Points on a hilly landscape, in no order, each with its height.
From any point a ball rolls to the lowest of the 2 points nearest to it. It stops when none of these is lower. Distance is the straight distance between rows; heights are no part of it.
gid h=364: [ -4 -15  -6   8  -2   9 -11  -4 -16  -8   8   4   7   2 -12 -12  -6  -9
  -3  -2 -10   0  -1 -19]
latib h=167: [ -7  11  23   8  -6  -6  -3  -1 -21  13  11   4  -4   8  11  -4   8 -10
 -28   9  12   1   0  -3]
doven h=764: [  6  -8   7  -2  -1  26   4   4 -12   0   3   0   0  -1 -29 -20   2   0
   3  10   6  -4 -16  -2]
gutuz h=464: [  9 -23 -16 -16  -4  26  10   3 -10 -13 -11   3  -9 -14  -6 -15 -13  10
  11 -12   1 -15  -2 -13]
Kidu h=564: [  1  10  20   0   5  -5   5 -11  -3   8  -3  -3   8   7   1   8   6   3
  -1  14   3   1 -15   9]
pab h=243: [ -7  -8  -4   0 -14  10  15   6  13  -1   7  -2  -7  -3  -8   2 -15  11
  -1   1   1   4  -7  11]
zol h=670: [  6   5  11 -10   0 -17  11   5  -3  10   1 -17   4  -7  -3  12  -5  -6
  -3  -8   9  12   6  -3]
roro h=254: [ -8   1  -4  19   6  -9 -16 -25   7   7  -9  22 -15   3   0 -21  19 -12
 -22  -6  -4   0   0  -8]
butin h=154: [ -3   2   2  -9  -1 -13   5   5   1  10  -1   0  13  26  12   2   1 -13
   4   4   9  17   1   7]
gufev h=426: [-11   9  -3 -19   3  14  37  19 -14  -1  -7  21  -6   0  -1  -4   5  14
   2   0   3   3  -5  -5]
Sama h=622: [  6  -1   4  11   7  -5  -9   3   1   4  -4  14   3  20   5 -12  -5  -1
  -4  10   9   6 -11 -16]
Sosaf h=446: [  9 -13 -17  -3  11  14 -16  -6  -5 -17  12  -9 -10  -1  15  -1   8 -11
   8  -9  -6  -9 -11  -4]
logap h=381: [-15  -5  12   3  -3   5  10  -2   0  10  11   0  -9   1  10  10   6   5
  -3   7   4  11  -2  -7]
Duba h=566: [-13  19   5  -1  -1   2  -9   4  -5   6  -7  -9   7  -4  -1  10  16  27
  14  15  -4  -5   4 -10]
lited h=494: [ -8  20  -4   2  -5  -6   4  -7   8  12  -1  -8   3  -4  11  33  14  26
   2   3 -11   0  14   1]
zupo h=329: [ -4  10   2  -3  11 -12  -1 -18   7   7   0  -5  -2   2  18  -6  -6   6
   2   0  14  -5  13   9]
kuzi h=327: [ -3 -11   1  -7  -5   8  21   6   3  -7   1   4  -9 -10  -9   3 -24  16
  11  -3  -9  -1   7 -11]
dad h=502: [ 39  -8   9  18   1  -5   4   6   8 -17   1  -7  -3 -15 -13 -14  -7  -8
  -4 -10  -9 -20   1 -12]
tof h=617: [  9   2  -5  12  13 -17 -13 -22  -4  -6  12   9   3  -2   1   3 -10 -11
  -1 -19   9  -4  -1  -4]
sazub h=650: [ -6  15   3 -11 -15   3   7  19  -2  19 -13 -26   4  -1  -1  17  22   0
  12  -4 -12  13  12  17]
pib h=483: [ 10 -14 -13  -4 -12  14 -18   2  -2 -17   1 -19 -12   4  10  -1   0  -3
  20   7   5 -11 -12  -3]
dukab h=460: [-20  34  -5 -11  -6 -21 -12 -13  18   4 -13   3   2   8   9   0  32  16
   7   7   1  -7   7  -5]
kufi h=378: [ 20 -24 -19 -19  -9   4   5  14   4 -19  -6   1 -13  -7  -8  -4 -22   1
  11 -15  -6  -6   5  -8]
pip h=290: [ 19 -13  -9  -8 -13  -2  -2   1   3 -11  -3   0  -6  -2 -14   5 -14   0
  19  -7  -1  -8  -5   9]
zagev h=567: [  1 -18 -12  -3 -21   3 -13  21   2  -9  -3  -1   3   2   5 -18 -12  10
  14   6   1  -7   8  -8]
poku h=524: [  8 -11 -26   0 -28   4  -2   8   3 -14  -1 -15  -2   2  -3   0  -2   9
  17  12  13  -7   2   0]
paz h=537: [-11   9   4  -8   8   1   4   2  -2   4  -7   2   7   8 -12  34  18  -3
   7   2  -3  10  14   4]
fonek h=321: [  1  -8  15   7 -15   3  12   0  -3   4  23  -7 -10  -3  -3  -3  -2  -5
   2  -5  13  13   3 -11]
Mibi h=561: [ 20  -8  -2  23  17   1  -1  13   3   1   0   4  -5  -6  -6  -9 -16  -4
 -16 -16  -7  -6 -10   2]
Nesa h=503: [-20  31   6 -11  -3  -6  -7 -11   9   1 -25   1   3  14  14  12  18   7
   3   6   1   0  -1  11]
fol h=642: [ 16  -5  12   9  14  -5   8  14   0  15   5 -14   0 -14 -16   4  -6 -10
  -1  -8   5  10   6  -9]
Ruvun h=531: [  5   8   1 -17  -2  12   6  10 -12   8   1   1  -6 -11 -13  -6  -5  20
  -6   7   8 -13 -14  -2]
riko h=559: [  8 -12  -5  10  14   0  -3   0   4 -19  26  -2  -2 -18  -5  -6 -13  -9
  -2  -9  -3 -10  -7  -2]
Sev h=409: [ 16 -15  -5  11  -3   4 -20 -17   1 -14   9   8  -7   4  18  -5  -1   0
   1  -5  -5 -12 -10 -10]
befi h=230: [ -9   6   2 -13  -3  -2  -2  27  -3  12  -6   1   5  14  -1   8   8  -3
  11  10   0   7  -4  10]
zim h=481: [ -6  13  -5 -14  -4  15  23  18  -5   5  -9   3  -3  -3  -6  11  -3  23
   4  13  -1  -3  -8   2]
Domuz h=278: [-12   2  -1   4   0 -11  -5 -29   0  11   6  12  -2   1  19 -13  -3  -5
 -21   0  11  -4  14   1]
bira h=320: [-12 -13  -6  -1   5  -1 -25 -19   2   4  -7   7  -3   6   1 -21   8  -7
  -8  -2  -1   6   1  -5]
beko h=598: [ 10   2  -4  -4  13 -21  -4 -15  16 -10   3   3   4  -7   2  -3  -8 -10
   7 -19   9  -7   4  18]
Zifi h=626: [ 13 -19   8  -3   2   0  -5   8  18 -12  -7  -8  -5  -6   3  -2 -10   4
  18  -3  17 -12   7 -15]
Bepe h=110: [ 22  -5  -6  -8  -2 -22   2   3  18  -7   0 -16  10 -20   7   9  -4   7
  14  12  10   1   5   9]
Falek h=209: [ -9   6  17   7  24  -7  11  -9 -12   0   4   7  11   6  -2 -11   3 -11
 -11  -5 -13  11   5  -3]
Vugot h=319: [ -2  -3   4  11  14  -5 -10 -23   7  -1  -3  20  -9   6   1 -10   5  -3
 -14 -18  -8 -18   8   4]
nagu h=305: [-11   2  -1   8   1 -11  -8 -18  19   3  -1  12  -5   4  -1 -23  -3  -4
 -17  -3 -10  -3 -18  14]
tedez h=616: [-15  21   2 -11  -6   7   2  18  -5  -2 -16 -15   9  -5  12  20  28  -8
  10   3  -6   5   7  13]
Papev h=724: [ 12  11   8 -13   4  11  16  12 -29   5   0  -4   7 -10 -12   5  -9  -4
 -16  -2   6   0  -3 -11]
bug h=439: [-12   7  22   4   1  -1  11   0 -16  11  12  -8  -2  -8   7   4   9  -3
 -11 -10  -6  10  16  -8]
Kud h=536: [ 34  -7  -3  15  10   5   3   6  12 -17  12   0  -5 -12   3 -12 -22 -11
  -2 -20 -10 -21 -10  -1]
vima h=584: [  3 -21   0  24  15  12 -10   0   5  -8   3   5 -11  -3  -5  -3  -9  -4
 -18   3  -5  -3  -6  -6]
Lofo h=602: [ -9   7   4  -1  10  -9   1 -11  11   1   2  11  -2  11  15  -9   7   4
  -6  17  18   8 -12  -7]
mige h=362: [ -5   5  14 -15   2  16  25  20 -21   0  -8   8  -1   6  -1   4   4  -8
   0   1  -8  12 -15  -3]
rorof h=633: [  0   3  -4   0  -8 -17 -18 -21  -4   1  14  11   6  -1   7  -6 -12  -3
   5 -12  -2  -5  10   1]
Dogo h=361: [-12  12  -6  -3 -19 -12 -14  12   6  14   6 -10  -4  -1   2  11   2  10
   9  -3   1  -5   8  17]
kipob h=747: [  5   1  11   3  -1   9   7   4 -27  12   6   4  10  -8 -18 -15   4  -1
  -8   5  -3  -4 -11  -4]
Feze h=532: [-14  15  14  -3  -1  11   4  23 -20  -3  -5  -4   0  -9  19  19  -5  -9
  -7 -13 -17   6  -6   0]
vezod h=414: [ -6   9 -29   7   8  -4  -2 -17  25  -1  -7 -10   0  -6   9   7   3  10
   6   4  16  -5   7  12]
Dav h=578: [ -1  -3  -1  11   7  -2  -8 -13  19 -22  11  -6  -3  -6   7 -10  -9 -12
  -4 -19  -1 -11  -5  10]
Vif h=591: [ 13 -15   4   4   6   5  -5  24  -2  13   4   6  -5  -6 -13  -9 -12 -16
 -12 -14 -14   5   6   5]
zaf h=207: [ 13  -1  -1 -11  -4 -12   0  -5   7  -2  -1  -5  13  -3 -10  13  -1   3
  20   8   2   4   2  13]
fera h=370: [ 20 -14   3  13  10  -3 -14 -20  10 -20   1  20  -8   3   3  -1   5 -11
   2 -12  -5 -20   2  -5]
dobu h=498: [ -7  -8   0  -7  -4   9   8  -2 -10  -1   1   9   7  11 -12  26   5   2
   0  15  -9  12   7  -1]
kasar h=345: [-15   0  -9   0  -2 -12  -9 -15  25  -4  -1   1  -6  10   2 -13   7  -2
   3   0   8  -3 -10  17]
Bav h=538: [-16  14   5  -7  -8  -2   6  -9   9   7 -14  -4   0  11   6  10  22   8
  -4  25   2   5 -15   5]
depav h=682: [  3  20   4  -5 -16   5  14  27   5  10 -21 -14  11   1   7  19  15  14
  20   7 -19   3   5  12]
met h=763: [  9   4  11   4  -3  10  -3  13 -24  12  -3   4  10   9  -9 -12  -8   3
 -20  21  13  -7 -14  -7]
teba h=220: [-15  17 -11   9  12 -10  14 -19   4  11  10  10  -8  -3  19 -20  -1 -17
 -17  -9  10   2  10   6]
doz h=459: [ -3 -13 -21  -1  -8   8   0   0  -3  -2   8   7   1   8  -9  15  -1  13
   6  20   3   5   4 -10]
Fenuf h=137: [ -5  16   4   6  21 -12  17 -16  -3   8   0  12   6   3   5  -4   2 -11
 -14  -7   5   7  22  -6]
Tal h=458: [ 24 -22   2   5  -1  -1   8   8   1 -14  -5  -4   2 -18 -11  -2 -20  -7
  -7  -3  -7  -7   5  -8]
zaboz h=468: [  7 -15 -22  -7  -5  21  10   3 -22 -11   0  17  -7  -3 -20 -14  -7  10
  -9  -5   1 -14   1 -11]
gil h=618: [  4 -21  12   6  11  -2   2   6   5   7   3  -2  -1  -8  -7  -7   1 -10
  -4  -2  -4   8  16   3]
fama h=270: [  6  -4  -2  -8  -3   0   4  21   1   4   5   0  -3   1 -10  -5  -9  -5
   6  10   5  11  -9   9]
Kag h=405: [ 17  -9  12   0  -4   1  14  11  -8   3  -4   9   3 -10 -16   0 -18   2
   3  -5  -9   0   8 -15]
Digit h=385: [ -1   0  -3   1   0   0 -10 -11  21 -13   1 -13  -7  -3  -6   0   4   5
  17  -3  12  -6 -10  10]
bodo h=583: [ -7  -6   4   7  19  -3  -1 -18   4   0   4   3   9   5   1   7   7   6
   4  19   9  10  -5   4]
tiron h=600: [ 11 -22   3  -1   0  14 -12   8   6 -18  -9  -7   1   5   2 -23  -9   2
  10   1   7 -14   3 -13]
dake h=259: [-12   3   1   7  -1  -4   0  -7   0  12  -7  13   8  11   2 -14  -1 -15
 -16   6 -17  12 -20   6]
bubep h=307: [-11   5 -19  -2 -18   0   1  11   5   4   7  -5  -2  -4   2  12  -5  14
   4  -7 -10   0  -8   7]
Niz h=265: [-15   7  -4  -5  15  -8   1 -16  -6   1   3   2  18   6  -1  -1   4  -3
   4 -12 -11  20  -1  -2]
soke h=628: [ 18 -16   6   3   7   2  -5  -8  13 -14  -1 -18  -4  -5   8   1   0 -13
   7 -14  13  -2   4  -7]
kozu h=485: [-22  11  14  -6  -4   2   2  -2 -22   2   2 -14  12  -4  10   8   7  -7
  -4 -12 -14  11  -2  -6]
vasu h=300: [-11   7  17 -16  11   5   0  14 -13   7  -3   6   4  10   2   4   6  -9
  -6   8 -14  20  -7   5]
fil h=72: [ -2   6  20  -2 -15  -6  -2   1 -13  17  -6  -9   6  15  11  -5   1 -10
  -7   7  10  11   5   7]
vopi h=415: [-14 -22 -11   1 -12   1 -17  -7 -11  -2   9  12   2   9  -7   4   5  -1
  -6  13  -4   7  10 -12]
dinet h=411: [ 13 -18 -16  14  -1  13   1   8 -11 -17   0  13  -3  11 -17 -13  -6  -8
  -3  -3  -3  -7 -10 -16]
vuve h=212: [-10  -4   3   7   6   3   1  14   6   4   2   6   7   7 -12 -14 -13 -10
  -7   5  -5  11 -22   7]
nudor h=697: [  7  10  18 -13   1   0   6  15 -14  12  -5 -12  11 -10  -4  19 -10  12
  -9   6   7   2  -6   0]
ral h=314: [ -1 -12  -8   2   2   0  -9  -6  -7  -1   3   6   7   8 -11  -4   4  -8
   6 -15 -15  14  -2   4]
leliv h=248: [  5  -1  10  12 -13  -1  -6   6 -13  13  11  -1 -12   7  -5  -7   1  -7
  -7   3  15  -5  -1  -9]
sedok h=577: [-23  23   2  -5  -9   1  -5  18  -7 -12  -4 -10   0  -8  17  29   7  -5
 -10   0  -7   0   1  13]
toma h=410: [-15  20  -8  -6 -12 -18 -13 -12   9   9   3   3  -1   2   8   8  16  10
   8   5  -1  -8  16  14]
ter h=605: [  2 -23  -6  12   6  11 -13  -9   9 -13   6  -4 -12  -6  -2   9  -1  -4
  -4  -2  11  -3   5  -6]
mik h=371: [  7  15 -15  -8  14 -15   5 -15  16   5 -14  -2  -5   2  17  -3  -6   4
  13   7  18   2  13  23]
Rol h=530: [  2  26  -4   6  -4   7   1   7   6  11 -10  -4   8   3  13  20  21  27
   9  19 -16  -3  12  -5]
bigo h=451: [ -5  21 -13   8  -3  -4   4 -17  30   8  -5 -10   3  -4   3  13  14  22
   5   0   0   2  13  15]

Where does a ball stop that starts at each point below?
kozu => fil
Zifi => roro
Lofo => pab
tof => pab
Duba => Fenuf
Rol => Fenuf
